Each row is a point on a landscape with many valleys, with its height.
A ball rolls from a point to the lowest of its 2 nearest points, and stops where none of them is lower. Distance is the straight distance between rows; heights are no part of it.
j927: [-15   1 -11   6  -8  23  -3  -4 -11 -13  18  10  -8 -10  12  11  -2  -3
  24  -5  21   2  20  -7 -10   1  14  22  10  -9  27   4 -14  -6  -3   0
 -26  14  16   9   5  -1  -8  -4   5 -25   6  20 -14   7 -12  -8  38  25]  h=389
j438: [  8  36   2  -1  12  -4  -5   3   3  21  18  -2  14 -24  15 -25  24 -33
  13 -16 -15  17   1  24  28   5 -25 -16   4   3 -23  -5 -26 -20  43  -1
  12 -10  -2 -11 -14  24 -13   0  14   6 -11  -3  43   1 -13 -16 -12  -5]  h=606
j445: [  2  15  -7 -38  25  14   1  24   2  33  13   7  19  -9  17 -27   4 -19
  -6  -9 -18  21  -2  12   6  -2 -23 -19  -2  -4 -36 -12 -10   9  40   3
  -3  -3  -4  12  -1  30  -7  12  12   7 -12   4  49 -10   1  -8 -28  -2]  h=626
j258: [ 17  18 -11   8  11  -6  -2  12   8   1 -22  -7   4   9   2 -20   2 -34
  -5  16   0 -13 -25   5 -15  -4 -26 -10   1  16 -11  19 -27  -9   5   9
  10  -4   1 -18 -31  11  -2  18 -15 -22  -1   0   4 -20  14  -6   0 -15]  h=508
j494: [  1 -32  -9 -20 -20   7  23  -2  -5 -40  38  30  -2 -12   6  -9 -19  -3
 -22  19  18 -30  17  -5  27 -12  37  14   0  -3  32   6 -11 -18  -3   7
  16  44  18  14 -20  -1  -4 -32  -3  -1  13   7 -13  -8 -19  -6  31  23]  h=513
j740: [ 26  -1 -12 -48  -9  -6  23  15  13 -28  19 -22   9   7   7  -7 -26 -22
 -12  21   7 -16 -14   5  -9 -42 -17 -39 -25  31 -10   9   2   2 -13  21
  37  -7 -11 -20 -22  12  23 -16 -19  59   4   1   6 -31  -5 -51 -11  -9]  h=798
j96: [  5  26  10  38   5   9  26 -31  28 -24 -52  -8  -1  -7 -21  -1   4 -50
   4   6  -6 -27 -36   7   8  15  -3  -4 -13  19  22  35 -11 -25 -16  25
   8  -1  -7  -8 -40   1  15   8 -39 -18  -1  -8  -9   5  12   9  26 -18]  h=324
j463: [ -4 -13  30  21  -6 -18   7 -20   3 -34  -6  26 -13   8   4 -10  15  20
   2  11   4 -40  -1 -39  27 -13   3  12 -21  -7  20   2  18 -31 -36 -16
   6  18  -8   2 -44 -44  14  -7  10  29  22  -9   7  -7   6  13  11   3]  h=728
j638: [-24  33  29  33  21 -10 -31 -33   5  24 -45   9  12  -2 -27  16  16   9
  19 -39 -38  10  -7   5   7  52 -25   2  -9  -9  13  -8  -2 -21  17 -20
 -31 -16  -9   5  -6  -7   5  16  15 -57   3   0  17  35  17  46   5 -27]  h=70
j277: [ 10  21 -27  42  14  22   6  23   5  11 -15 -15  19 -18 -22  -5  12 -19
  26 -11 -10  15 -10  35 -22  19   4   0  31   0 -23 -14   2  -3  18  14
  23 -32 -10  -2  43   5 -18  25   2 -18 -24   0  -1   0   0   2 -32 -13]  h=556
j304: [ 28  41 -43  31  -4   3 -28  -6  22 -10  -6 -29 -14  -1  20  23  17  -6
  43 -18  28   8  -2  16 -65   3  -7   5  20  -3  -1  20   9  19 -18   3
  12 -23   0 -26  56   8 -16  15   4 -12 -14  30 -27   1  -8 -43  -8  12]  h=425
j376: [  8  31 -13  16   0   0 -14 -21   8 -32 -36 -31 -13  -1  21  21   3 -18
  44 -16  25   7 -21 -17 -49   2 -14   6  15   4  -2  25   5  23 -34   0
  -1 -29  -5 -23  43   8   3   9  -4  21  -1  13  -8 -10   0 -37   1   3]  h=473
j485: [ -8  -8  13 -27  19  29  24   4  26   8 -14  -1   6   2 -10   7 -22   2
 -37   5  -8  18 -20  -4   2  -4  -1  -3 -14  17 -17 -12  33  26  12   5
 -11   9  -7  28   1  -1   7  12 -13  11  -3 -23  13   3   1  20  -5  -9]  h=699
j991: [-31 -47  10 -44 -25 -13 -16  -6 -45  31  12 -18 -14   6   8  18  14  37
  -4 -15   2  29  14 -22 -25   8 -11   3   9  -9   6 -16  17  47  -9 -14
 -33 -16  -1  10  28   1   2  -7  24  16   8   3 -23   8   0   9  -9   2]  h=689
j192: [ -3  20  22  16  -9  -5 -34 -28   4   9  -3   2 -10  -4  -5  27  20  25
  26 -38 -23   3  30  20   9  23 -19  15   3 -18  27  -6 -17 -26  10 -16
 -20   3  -9  -3  -3   0 -13   7  23 -34   7   8 -26  26 -10  17  30   6]  h=243
j881: [ 22 -20 -27 -15  -3  11  42  33  27 -31  31   1  16   6  11 -35 -44 -31
 -46  39  23 -43  -8  -1  -1 -32  11 -29 -32  36  -9   9  -5 -13 -25   3
  37  21  -2   0 -31   7  26 -28  -7  29 -12  13  15 -47 -21 -50 -15  -2]  h=846
j976: [-13   8  -4 -56  41  28   5  20  23  48   4 -18  15  16   4 -13  -4  -8
 -31  -6  -9  34 -16  10 -19 -14 -30 -31 -18  16 -34  -9   6  36  38  16
 -13  -6   2  31  12  19  -4  25   6   4 -17 -18  47 -10  -6   3 -23  -3]  h=650
j943: [-30 -34   5 -22  -1  25  20   7  -9  23  13  -5  16 -20   9 -12 -13  -4
 -10 -21   8  40  -8   4  24  17  25  14  14   4  -7 -27   4  45  33  -2
 -35  14   3  50  11  18  -3  -4  16 -19 -18  -7  22  13  -6  16  -7   8]  h=436
j259: [-16  30   8 -17   7  -9 -18 -29  -2  -1 -13 -36 -15  15  21  16   3 -11
  29 -14   2   7   1   1 -16  -3 -33 -13  -6   6   8  22 -19  18 -11  -2
 -30 -15  -7 -19 -12  27   1   2   5  18  24  18   4  11   6 -28  34  -6]  h=540
j814: [ 29  -5 -20 -21 -16  -1  37  27  36 -42  32 -14   5  16  11  -5 -44 -24
 -26  27  21 -47   5  13 -10 -46   5 -54 -32  42   6  22  -3 -23 -38   5
  49  13  -4 -19 -26   3  35 -26 -18  30   2   4 -14 -40 -14 -67   8 -10]  h=824
j170: [-22 -32  21  30  13  -7  22   5   0   5 -29  22 -14  18  -2  -2   2  30
 -19   6   1  14 -10 -36  10   9  41  17  -3 -10   0 -18  36  15 -11  -7
 -23  13  -9  33   9 -45  15   3   2  10   3 -17  17   7  13  47 -20  -2]  h=259
j957: [-25 -34   4 -26  13  15  30   9  14  10 -11   0  -1   9   3  -5 -18  11
 -61   8   9  28 -13 -18  17   4  29  -2  -5  14  -9 -17  36  59  12   4
 -23  21  -7  48  11 -19  15  -1   5   6  -5 -26  18   7  -5  31 -17   0]  h=727
j673: [ 14  21  -6  24  18  15   6  18  20  11   0   6  16 -16  -3 -23   8 -17
   3  -7 -13  11  -4  30  13  12   4  -7   9   2 -16  -3 -18 -21  38   2
  22  -2 -17   3   7   6 -14  17  -1 -24 -17 -11  17  -3  -6  11 -20 -14]  h=584
j405: [ 20   2  12   1 -16   8  21  -2  37 -35  16  11 -11   7  -7  -3 -18  -2
 -27  31  -2 -49   3   9  18 -27   0 -29 -27  24  15  24  -2 -29 -21   8
  30  24  -1  -3 -47  -3  15  -7 -23  -1  22   3 -25 -15 -10 -16  25  -5]  h=779
j492: [ 30  22  -6   6   6  10  -4   9  14  -3   0   9 -11   3 -20 -17  -7 -19
 -18  31  -4 -27  -7  16   2  -3 -20 -13   4   8  11  21 -30 -31  14   0
  14  13   2 -13 -35  23  -8   9 -19 -51   8   0 -24  -1   3   0  14 -17]  h=469
j381: [ -1 -31 -35 -36   0  20   1  38  -3  32  47 -19   4   7   4   8  -7  12
 -22 -16   6  33  24  25 -40  -8   2   5  18   2 -14 -38  22  58  13  -2
 -10 -15  24  26  59   6   1   4  19  -1 -12   2 -29  -1 -28 -10 -35  -3]  h=531
j873: [  5 -21   0 -33  -5  17  -6  12  -6  12  43  11  12  -8 -31   0 -21   2
 -28  -2 -21   9  27  20  34  13   8   3  15 -14  -4 -27  -1  -8  33   0
  -1  25   3  19   5  31 -17  -5  11 -15   3  -4  -5   6 -16  12   4  -1]  h=222
j191: [ -8 -16  13 -16  22  -1 -11   7 -21  24  -7  14   5  15  -5  -8 -20   0
 -21  19   9  -3 -22 -24   1   2 -10  14  -6  -5 -14   2 -14   9  -6  -1
 -27  21  21  10 -34  16 -17   6  -7 -30  15  -1  19  -7  27  24   5   5]  h=644
j982: [-50  -9  -1  -6   4 -11   4 -26 -32  24 -19 -41  22 -22   8 -12  22 -14
  32 -21 -19  41 -22 -14  -7  21  10   9  31  -4 -18 -16  -4  38   1   0
 -22 -47 -10  -4  35  17  -1 -18  19  23 -13  -7  38  12   7 -14 -23  -2]  h=244
j624: [ 13 -20  21  -9  14 -12  -8   9  -9  20  15  39  16  -3  -6 -18 -15   9
 -44  16 -17 -10  -1 -11  58   2  11   0   4  -8 -15 -17   3 -22  28 -15
  16  39   4   8 -23  -2 -11 -13  10  -7   4 -19  38 -10  12  28 -13   1]  h=232
j865: [ 23  21  -9  47 -23  -1 -24 -21  15 -28 -40  12 -33   9 -20  19  23  23
  14  -3  14 -25  11   1 -33   4   0  11   0 -14  28  19   9 -33 -22   3
   4  -2   3 -20  16 -41   4  16 -12 -25  -5  16 -45  11   2  17   8   4]  h=289
j249: [ -4  25   6  48  12   8  15 -24  28 -17 -59   3  -7   5 -27   2  -2 -19
  -2   7   2 -22 -36  -1 -13  13   3  -2 -16   6  11  15  10  -6 -13  12
 -13   1   2   6 -15 -11  20  27 -36 -41   2  -6  -7  12  25  26  13 -25]  h=264
j834: [-14 -11  -6  -3  -4  15   1   2 -20   4   2 -28  15 -16   0  11   6  -9
  27  -6  -8  18   2  12 -14   4   6  13  21  -3  -5 -16   5  29   0   4
   0 -20  -7  -6  33  18 -10   6  -2  15 -10  -1  -9   3  -3 -13  -1   1]  h=493
j23: [-27 -16  19  24   8  15   2   3  -4  11 -13  10  -6   3 -24  13 -14  33
  -8 -13  -9  22   4 -14   1  18  22  24  10 -15   4 -15  29  10   5   2
 -26   5   7  26  20 -26   2  13   5 -23   4  -7  -2  21   9  51   1   3]  h=200
j698: [-36   5  14  18  13 -18 -21 -15 -22  36 -20 -17  36 -14  -9  -1  36  12
  35 -41 -38  39  -7  -8   5  33  -3  10  21 -10 -18 -25  12  23  14 -18
 -10 -62 -15   3  35   2  -7  -5  26   9 -19  -4  45  19  16  15 -33  -1]  h=170
j813: [-23 -11  19 -49  29  -8  12 -23 -22  25  -4 -17  11  21 -12  -6 -28 -18
 -21  19  -1   4 -32 -27   9   8 -22   5 -13   3  -4  -3  -6  22  -7   6
 -42   5  26   7 -46  34  -4  -2  -9  -8  22  -4  25  -3  34   6  29  -8]  h=607
j829: [ 16   6 -12  37   7 -12 -13  41   3   7   7  27 -18  -1  38 -26  14  14
   0   1  28  11  18  -1 -16  -8  16  13   4 -18 -13  -2  -4  -2  17  -8
   4   1  -2   5  16 -38  -9   2   3  -9 -13  21  15  -9 -26   5 -33  15]  h=643
j744: [ 12  19  -1 -59   4   0   6   7  -1  18  18 -22  15  -8 -21   1  -6 -28
   6  11 -30   5  -7  15   4 -14 -34 -46 -12  16 -36  -1   5  -1  20  16
  17 -21  -3 -14  -4  39  -7   0  -7  50  -5 -14   3  -6   7 -27  -6  -7]  h=761
j820: [  0 -35  -5 -35 -13   5   1  15 -24   1  27   1 -11   0   1  13 -13  19
 -24   5  14  -1  29  11   2 -18  -3   2   4  -1   2 -10   9  17   5  -6
   2  15   8   3   3   4  -6 -12   2  15  15   8 -24  -4  -9 -16   2   3]  h=609
j833: [-22 -41 -13  -8 -11  -8  -7  20 -28  28   3 -20 -19  14  11  15   7  37
  -9  -7  24  37  13 -17 -52   4  10  22  16  -5  -3  -8  26  57 -15 -11
 -35 -21  17  18  49 -24   5   0  10   2   2   5 -17  13   1   9 -19   9]  h=656
j464: [-19  38  18  16   3   0 -38 -33   9  29 -15 -14   1  -4 -17  18  14  14
  37 -45 -24  23   7  18 -15  41 -37   0   5  -9   8  -5  -9 -11   3 -21
 -34 -22  -6   9   6  11 -15  20  30 -47  -5  14  -4  37   5  19  16 -15]  h=165
j759: [-27  27   8 -30  13   1  -9 -36   3  30 -10 -55   2   3   3  19   6 -28
  47 -22 -13  30 -13   3 -27  15 -40 -17  -8   8  -7   7  -1  31  -7   6
 -30 -43  -8  -6   8  42   1   6   9  26  10   5  16  14   1 -33  18  -7]  h=566
j232: [ 17  12   5   7 -27  -6 -21 -15  -7 -18  14  21 -11   3   0  19  23  32
  24 -16  -1 -13  36  14  -2  -1  -2   6  -1 -25  32  16 -16 -47   3  -9
  15  11  -2 -19   1  -7 -12  -1  14 -12   4  17 -39   4 -12   5  25  22]  h=326
j806: [ -9  10 -13  31   4  -1 -19  -2 -13   7 -20 -19   2 -11  -1  12  14   2
  34 -15  -5  22  -2   2 -35  18  -3  13  18 -12 -18  -5   6   5  -4  -4
   5 -42  -9 -11  35   0 -18  19   9   3 -17  17   3   0   5  -3 -23  -3]  h=527
j564: [-10 -12  32 -20 -10  -6 -12   2 -22  12  41  13  19  -6  -8  21   9  21
  -1 -39 -32  18  34   9  42  16  -9   4   8 -10   6 -30  -5 -12  39 -12
  -7  13  -2  12   3  10 -23 -12  31  -7  10 -12   3  24  -6  21  11   3]  h=209
j781: [ 11  12  -6 -41  -5   2  22  12  19   0   8 -25  16  -2 -13 -10 -14 -22
  -6  12 -11   2 -11  18  -6 -36 -20 -48 -13  37 -34   0  14   7   1  23
  46 -10 -12 -14  20  27  11 -11 -16  66  -8 -19   8 -20 -17 -38 -22  -7]  h=778
j3: [ 15  40 -16   3  -2  -4  -9 -33  20 -28 -10 -47  -6  -3  22  21   1 -36
  63 -16   4   4 -13   0 -29 -12 -11 -21  14  21  -2  33  -8  11 -27  16
  32 -34 -17 -45  25  18   8  -9  -5  39   3  25  -8 -10   6 -57  13   0]  h=512
j811: [  9 -16   1  33   5  33  34   3  26 -24 -14  14   1  -3 -18   8 -21  -5
 -30  19   9 -17  -6  -4  14  -5  40  16  -8  14  10   2  29  -6 -21  16
   2  33  12  25  -7 -22   4   7 -34  -9  -2 -19 -19   0  -7  18   4   7]  h=424
j412: [ -7 -37 -25 -48 -25   5   9   8 -24 -24  46   4  -9   3   0  10 -23   1
 -14   8  24 -20  25   9   2 -25  20   0  -5   3  37  -3  -9   0  -4   2
  12  26  26   2   8   9  11 -31  -6  15  23  13 -35 -12 -16 -36  26  15]  h=572
j931: [  0  27  14  35  16   5  -8  -6  17   4 -40  13  -5  -3 -37   3  -1  -3
  -3 -10 -24  -5 -17  14  -3  24  -9  -4  -5  -5  -1   0   2 -16  12   3
 -12   5 -10   9  -7   4   6  25  -6 -46   6 -10  -4  25  23  49   3 -27]  h=182
j687: [  9  13  -7 -18  -6 -28   5  -4  -5 -29  14 -15  10   1  26 -26  -9 -29
  24  18   9 -23  -5 -11  35 -21  -3 -26 -16  12   4  13 -35 -28 -16   6
  31  -8 -12 -37 -52   7  20 -31  -2  41  -4   5  25 -24  12 -45  14  -1]  h=463
j649: [ 16  27   4  11  -1  -7 -17 -23   9   0 -11   2  -8   9 -19   3   8  -7
   6   6 -12 -29  -1  14  -1  11 -22  -5   6   1  34  27 -48 -39   2  11
   4   9   5 -17 -35  14  -9   7 -15 -59  23   6 -44  12  -3   9  37 -15]  h=426
j370: [-42 -53  -5 -26   3  -8  10  13 -26  29 -15 -18  -5   0  27  -7  13  17
 -15   8  14  31 -20 -29 -49   2  11  11  11  -1  -6  -7  16  62  -1  -6
 -42 -26  -1  20  38 -14  13  -8   9   2  -2 -12  25  -1   1   7 -30   7]  h=688
j275: [  8  -5 -21  23   8   9  17  15  -3  -1  15  28   3 -18  29 -31  -5 -28
  -3  17  28  -8  -4  -1  11  -2  17  18   2  -4  -6   5 -24 -27  12   0
   8  17   8   4 -18  -6  -9  -8  -1  -2 -20  13  27 -14  -8 -12   1  10]  h=833
j166: [ 10  -7   2 -28   0 -23 -11  -5 -29  -9  25   5  19   8   0 -23  -8  -8
  -9  22  -4 -24  -3 -16  36 -16 -14  -3  -9   3   2   5 -40 -23  -9   2
  18   6  12 -32 -63  16   3 -26  -4  18  12   0  16 -16  23 -19  16  -4]  h=403
j978: [ 26  29 -17  59  -3 -20  -7 -12  18 -25 -52   8 -21   4 -24  -5  19  -5
   2  15  11 -33 -30   0 -28  -5   0  -2  -1   3  18  25   2 -24 -22   0
  11  -6  -9 -22  -7 -34  14  20 -30 -38  -2  -1 -31  11  12  26  -5 -17]  h=341
j111: [-11   9  15 -22  11   0   9 -15 -12  -2  -7 -21  -4  12  -5  10 -17 -15
  13   6  -2   0  -6 -10  -4 -13 -17  -2 -13   1  -1  12 -12  15 -15  12
 -24  -6   5 -19 -25  33   2   4 -17  -4  15   4   5  -1  15 -15  40  -8]  h=568
j719: [-22  17  17  35   5   4 -13  -3   3  -6 -38   2 -18   3  -5  21   9  26
  18 -20  -2   9  -1  -5 -20  21  -2  14  -3 -16  11  -6  21   9 -12  -8
 -35 -10  -2  12  17 -24   4  22   2 -17  -2   0  -4  20   5  24   9  -4]  h=66
j610: [ 21   9  -2  40   9   3  19  -2  24 -24  -6  16   7 -16  19 -33   4 -36
   2  17  12 -25 -13   1  38  -1  11   1  -5   9   8  25 -26 -53  -7  -9
  26  16  -4   0 -46  -7   8 -11 -10  -4 -31  -6  16 -13  -9  -8   1  -2]  h=817
j8: [  6  -8  18 -13  17  20  -8  -2  -5  21  12  29  18   1 -35  -2 -21  12
 -36   2 -35   3   2   5  40  19  10   2  14  -9 -22 -21   8 -13  25   2
   7  33   6  20 -11  18 -29  11   1 -35   4  -8   7   7  15  42  -6  -4]  h=103
j476: [ 15  24   7  47   2 -18 -27  18  11   6   6  32  -6  -3  19 -16  16   8
   1 -12   3   4  15  18   7   7  -1  -5  10  -9 -11   2 -20 -31  25 -16
   7   9 -15   1  -1 -25  -8  13  13 -34  -8   5   8   3 -14  11 -14   3]  h=613
j823: [ 30 -11 -15   3 -19 -24  -6  26 -14 -12  18  25 -17   3   7 -16   0  18
  -3  33  17 -25  19   2  -8 -25   5  -6  -5 -19  -8   0 -12 -23 -19  -9
  27   1   0 -24  -4 -15  -4  -9   2  24   2   4 -10 -27 -11 -11 -14   7]  h=468
j292: [  7  19  33  -3  -4 -18 -12 -14   1  17   7  13  25  -9 -10  12  24   1
   7 -21 -41  -1  16  17  53  13 -17  -9  -4  -2  -2  -8 -10 -34  33 -10
   7   2 -14 -13 -15   3 -11  -8  17   2   0 -24   7  20   3  15   5  -8]  h=291
j840: [ 27   7  11   9 -32 -25 -22  -1 -10 -14   6  25 -11   6   3   1  23  33
  19  12  -1 -28  24  10   8 -19  -3 -11  -3 -19  22  14 -20 -52 -18 -14
  37   8  -7 -38 -13 -19  -3 -12  13  17   7  12 -33 -19   2  -2   4  13]  h=399
j613: [-23 -27  14 -26  10   5  20 -10 -14  27  -9  -2  27 -21   3 -20  -3 -15
 -14   0 -14  20 -30 -10  45  23   8  12   2   2  -9 -10   8  26  29   4
 -29   2   8  26 -17  20   0  -9   6   8 -18 -24  40  13  22  21 -10   0]  h=379
j787: [-18   5  31  27   4 -23 -12  -7 -22  13 -15   8  23 -20  10   7  34  18
  19 -37 -31  28   4 -17  42  24   7  16   9 -13   3 -24   6  -5  17 -17
  -8 -26 -19   1  21 -14   1 -12  22   6 -11 -16  42  19  12  27 -16  -4]  h=245
j606: [  5  17   2 -10  27  42  21  19  30  27  -7 -12   9  12 -26   4 -12   4
 -26  -5  -7  33 -11  17  -4   0  -9 -13   1  17 -27 -16  20  32  29   9
 -10  -5  -3  29  26  11  -1  30  -7 -15 -20 -12  18  -2  -5  23 -16  -7]  h=676
j516: [  4   4  20  10 -21  -2  17 -22  29 -45   5   8 -15  -2  15   3   3   6
   4   6  -1 -36   6  -4  18 -25   4  -9 -24  14  20  19   5 -23 -31  -1
  14  15 -14  -7 -42 -22  16 -10  -8  29  17   4 -13 -10  -9 -20  31   2]  h=758
j197: [ 21  -1   8 -30  16 -11  -7  15 -14  12  17  18  13   8  -3 -26 -22 -13
 -38  32 -11 -17  -5  -9  40 -11 -16 -13 -16   2 -21  -8 -21 -22  21  -2
  17  37   4   1 -44  24 -17 -14   1   0   8  -1  32 -17  10  -2  -5   4]  h=323
j341: [ -1 -11  -4  31  -5 -20  -9  16 -10   3 -12  16   0  -6  20 -15  17  18
   9   7  12  15   4 -22  16   1  21  17  15 -23  -4 -12   6   1   1  -9
  13 -14 -12 -10  18 -34  -4  -3  10  27 -20   1  18  -6  -8   9 -41   8]  h=670
j282: [-12 -32  24 -38 -20 -25 -23 -11 -41  16  14 -11  -1   3  -6  19  23  33
  14 -20 -17  19  27  -4   5  -6 -19  -4  -3 -16   1 -12   7  16  -1 -23
  -3  -3 -13 -18  12   2   2 -10  31  34  17  -5 -17   7  23  -1 -11   4]  h=719
j750: [ 11   7  26   5   5 -11  -6 -18  18 -10 -19  26 -15  35 -43  -4  -7  25
 -36  21 -25 -41 -20 -11  10 -13 -20 -14 -14   7   2  11   1 -26  -9   2
   9  31   6   5 -43   2   4  17 -13 -26  36 -11 -27  -1  12  31  17 -15]  h=706
j859: [-17 -39 -20  -1 -11  -2 -20  20 -34  16  31  11 -14  12  -1  18   2  35
  -4  -4  33  22  20 -17 -36  13  17  25  17 -25   5  -7  14  27  -7  -7
 -28   1  36  15  32 -20 -19  -5   6 -21   2  18 -30  12  -6  10  -5  26]  h=619
j533: [-28 -20  20   7   1  -8  11  -8 -23   9 -14   3  29 -25   5  -7  14   7
   0 -11 -16  24 -16 -27  48  25  21   8  15 -10 -12 -25   9  16  19  -7
 -10 -21 -12  14   9  -3   9 -10  10  26 -29 -31  36   8   7  26 -30 -11]  h=313
j413: [ -2 -17 -15   8  -2  24  17  10  -4 -18  31  37  -6   1   1 -11 -24   1
 -14  10  26 -20  12 -12   7  10  31  25   3  -6  15   3  -6 -15   8   9
  -8  44  28  30 -11  -3 -14 -12  -3 -28   8  11 -14   7 -23  10  28  37]  h=457
j502: [  4 -22 -24 -16 -14   7   3  35 -22  19  31   5  -9  15  11   5  -9  23
 -23  -2  24  14  30   8 -23 -16  13   6  11  -8  -7 -22  14  21  10  -8
   0  -4  18  11  39 -11  -9  -1   5   4  -4  13 -17  -8 -22 -11 -22  11]  h=574
j678: [  2  -3 -41 -23 -15 -18  -9   9  -6  -7  26 -19  -9  -5  37   8  11  -6
  32 -13  35  15  30  11 -40 -26   3  -3   7   2  -1  -5   7  39 -15  -5
  14 -13   6 -23  54   2   3 -12  17  39  -2  27 -12 -18 -27 -58 -17  21]  h=561
j996: [  4  33   1  -8  -4 -21  -3 -21  10 -26  -4 -26  -9  -7  25  -4   1 -21
  38   2  -3  -4  -6  -2   5 -24 -12 -21  -6   9   2  15 -16  -9 -15  10
  26 -23 -23 -36 -16  12  14 -12 -11  41   4  13  12 -16   7 -47   7   0]  h=502
j145: [  6  17  -2  59 -13  11  -6  -3  16 -17 -21  23 -26  -6 -13  22   5  30
   9 -17   1  -4  15  10 -16  21  16  15   2 -12  19   2  22 -18  -4  -1
  -8   6  -8  10  25 -43   5  13  -9 -29  -1   2 -30  27   1  39   6   7]  h=192
j944: [ 10  32  17  23  -4 -13   2 -39  19 -19 -30  -1  -9  13  -8  -7   8 -13
   5  14 -10 -40 -18  -4  16  16 -12   8  -1   6  33  29 -32 -36 -18  16
   1   1  -3 -23 -55   6   8   7 -23 -28  17  -4 -18   9   7  10  44 -17]  h=378
j4: [ -4 -11  11 -54 -13 -18  -5   2 -27  15  16 -16   5  -9  -5  13  10   2
  17  -6 -27   9  19  11  16 -17 -16 -31  -7   5 -12  -5   9   4   0  -1
  14 -15 -13 -18  -1  18   0  -8  13  61  14 -10  -8   1   7 -22 -12   0]  h=741
j851: [ -3 -19   5  35  23  19  33  21  17  -2 -30  23  -7   8 -11  -3 -23   7
 -29  22   9   4 -21 -23  17  13  55  18 -10 -10  -3  -8  33  17  -9   5
  -7  36   6  33   3 -30   7  11 -19 -14  -7 -18   9   6  15  47 -12  -2]  h=351
j403: [  4   6   8 -13  16 -11  -7  -7   3   1 -17  18 -17  35 -24  -2 -26   2
 -32  25  -7 -26 -24 -25 -15 -15 -24   1 -19  -2   0  14   3   6 -10   5
 -11  16  19  -3 -34   6   6  16  -9 -31  30   0  -5  -7  27  19  22 -11]  h=678
j877: [ 20  -4   4  29 -12  -1  24  -7  39 -42  11  12   7   2   2 -30  -6 -25
 -20  34  -6 -55 -15  -8  30 -19   3 -16 -15  15  11  29 -22 -57 -32   7
  39  18  -7  -8 -71 -11  24 -12 -24  -5  -8  -1   6 -11  -9 -11  14 -19]  h=800
j905: [ 19   2 -14   0  11  -1   6  15   0  -7  -9 -16   2   3   8  -7  -4 -25
  12  15  10  -6 -22   3 -34 -20  -9  -4   6  10 -29  10  -6   1  -3  14
  25 -18  -8 -24  11  13   0  11 -18  20  -8  -7   7 -20   5 -20 -15 -12]  h=545
j816: [ 39  29 -50  44 -16   6 -21   8  18 -12  -7  -8 -16  11  11  36  21  18
  28 -19  30  -4  15  22 -58  13   5  25  12 -10   6  15  22   3 -22   5
   4 -27  19 -12  54 -20  -7  11 -10 -12 -17  22 -47  11  -3 -15  -5  19]  h=376
j654: [ -6 -12  27  19  -6  21  32 -19  17 -28  -2  12   8 -16 -19   8 -17   4
 -14   9 -21 -21  -5  -9  42  11  33  18  -7   3  18   5  17 -23  -7  18
   2  33   9  20 -22  -4   4  -4 -13   3  -1 -28   0  15   2  37  22   1]  h=480
j208: [ 21   0 -25 -20 -18 -28 -17  24 -18   0  25   2 -11   4  28   0   7  -2
  20  12  23  -1  19  15 -31 -23   2  -3   0 -12 -12  11 -17   5 -17  -5
  33 -11  -5 -33  27  -2  -8 -11  11  34   1  28  -5 -35 -14 -41 -20  12]  h=521
j975: [ -2 -12  15  41  -1 -15 -13  -4  -9  -7 -22  26  -7   4   3  -3  17  23
   2  12  -3 -19   1 -17  21  -2   7  19  -1 -24   0  -5   3 -22 -13 -12
   4   5  -7 -17  -3 -34  -1   0   4  15  -6  -6  10  -1  17  27  -6  -2]  h=696
j272: [ -7 -23 -31 -33 -25   7   2  -3 -13 -14  25 -30 -14  -6  22  28   3   3
  15  -6  33   8  25   9 -27 -22  13  12   0  12  17  -3  17  47 -16  -1
  -6 -10  18  -4  42  -4  12 -17  -4  31   4  -6 -36  -4 -20 -40   0  17]  h=598
j106: [ 13  13 -28  25 -21  14 -11   4   5 -14  13   3 -20   6   6  28   6  17
  21 -16  35  -1  26   3 -34   6  15  24  10 -10  17   3  16   0  -9  -6
 -22  -8  18   5  40 -23  -7   6  -6 -18  -2  25 -36  14 -19 -11  18  28]  h=310
j204: [-29 -15  -7 -14  -4   6  -8 -11 -27   6  15 -11  11 -20  15   1   3  -9
  13  -5  20  16  12  -8   4  12  18  22  14 -10  14  -5 -13  18  -2  -8
 -28   2   3   8   7   7  -3  -9  10  -5   4   7  12   4  -7  -9  10  17]  h=445
j828: [-22 -35 -12 -37   4  25  14  29  -4  32  22 -15   3  -3  10   0  -7   8
 -29 -14   2  44   3  12 -17   1   7  11   8  14 -11 -28  16  59  21  -1
 -32   1   7  41  35   9   1   5  12  -7  -8  -3   0   7 -23   7 -22  -5]  h=486

Call two points neighbours if one is among the 2 nearest of the other. Go from one point of each pair to the other, from neighbour to neighbour, staying as low as possible. Name the highest point that can't be avoided.
j259 and j719 | j750
j8 and j698 | j3
j638 and j719 | j978
j106 and j698 | j834
j564 and j8 | j873

Where does a ball stop that starts at each point below?
j610 | j106
j606 | j106
j829 | j106
j996 | j8
j272 | j638
j820 | j106
j814 | j698
j258 | j638
j750 | j638
j881 | j698
j833 | j698
